Points, in no order, along strands that fork, close into loops and pass close to each other.
(in the rows, 128 means zero)
Points whose rows are less than 52.6 apart are linked; no others are. Some points are linked to none.
zeg: [197 142 175 131 198 128 136 134 118 172]
selu: [ 70 110 124 166 120 101 131 130 140 134]
lesa: [136 158 107  98 119 198 100  93 138 131]
Vaz: [189 142 166 132 144 124 144 110 127 178]
tor: [ 59  95 174 195 117 101 133 124 137  87]
tura: [161 147 116  82  96 143 160 124 143  98]
Kedel: [169 121 133 122 153  86 151 179 116 116]
rema: [109 145 107 126 116 135 128  98 153 149]
Tera: [142 132 126 128 216 104 123 159 133 141]
luga: [117  98 116 148  99  78 128 164 103 129]
Sero: [175 152 137 124 125 152 112  69 137 187]
faz: [108 135 120 100  97 151 159 121 152  78]
fiku: [ 60 102 162 183 135 105 137 131 143  96]
medu: [154 137 129 111 175 108 151 173 127 109]
dibi: [ 76 126 120 137  99 151 133  81 163 111]
tutut: [ 96 153 133 134 183 198  85 134 129 136]
Dob: [138  78 126 131 110  69 105 182  41 107]
fomag: [150 124 125 128 122  90 149 164 118 125]
zek: [ 98  84  98 147  53  93 121 117 123 121]
bofe: [144 157 125 114 141 133 136 127 134 147]
gafo: [116  81 109 140  56  79 104 141  73 129]
lefa: [ 84  95 106 151  69 100 129 110 142 124]
binu: [156 160 111 105 118 181 102  82 141 153]
kasug: [205 133 166 111 113 145 153  84 135 157]
vugu: [132 140 115 123 110 113 141 121 141 144]
fatu: [132  92 119 144  84  74 120 160  83 132]
Vebig: [184 143 159 137 197 111 129 138 124 176]
bemap: [126  71 125 130 143  75 127 206  84  67]
dov: [113  78 101 137  43  86 109 127  90 117]
Meke: [ 73 104 133 165 135  99 136 149 136 114]
Pab: [126 130 118 126 112 104 147 141 133 127]
mugus: [105  94 121 147 120  83 135 177 109 108]
valas: [163 158 116 114 121 169 101  72 139 174]
dif: [115  78 125 143 146  74 129 195 100  88]
Dimu: [137  85 124 141  93  69 108 172  54 126]
Mavar: [ 73 135 143 132 114 175 134  85 158  90]
Dufo: [ 88 136 108 134 111 145 123  85 159 139]
dapo: [186 148 140 103 109 134 153 105 136 142]
mozo: [104 152 116 105 120 200 112  97 148 108]
lide: [197 147 159 117 123 161 130  72 135 177]
nagag: [ 82 113 127 139  95 123 150 126 148  95]
mafek: [134 144 108  88  96 156 154 111 151  89]
Kebal: [ 81 151 131 138 151 201  89 109 138 136]
luva: [183 143 132  96 100 127 161 121 134 122]
rorer: [185 159 144  97 151 137 155 144 123 124]
vumav: [130 131 127 116 227 124 121 166 139 115]
fifus: [ 75 106 111 160  91 100 127 111 146 139]
lib: [ 82 150 119 135 141 182  96  93 146 148]
zomo: [130 164 126 110 171 174 113 138 125 139]
nen: [114 157 128 125 191 193  91 147 124 132]
fizis: [165 136 137 131 219 102 118 148 130 162]
lef: [ 86 142 133 116 116 192 125  89 156  90]
detif: [155 152 130 109 157 121 148 155 130 125]
rurin: [146 165 126 110 152 157 122 122 129 151]

A piece is all that can be reached along the links. How many separate loops has the piece of each point below (a circle has one, a figure eight two, a Y none), and how many tips (points with one link)?
fizis: loops 0, tips 2
Sero: loops 1, tips 3
lefa: loops 0, tips 3

A tip is a point with one link. Name the tips that can be reached along the links from each point below, in the order of the rows.
zek: tor, Dob, bemap
zomo: faz, rorer, lib
fizis: zeg, vumav

Name the points in between on the shortest way along the links from the first point to the second, in order.
rema; lef: Dufo > dibi > Mavar
Kebal; rorer: tutut > nen > zomo > rurin > bofe > detif
faz; luva: mafek > tura
fiku; dov: Meke > selu > fifus > lefa > zek
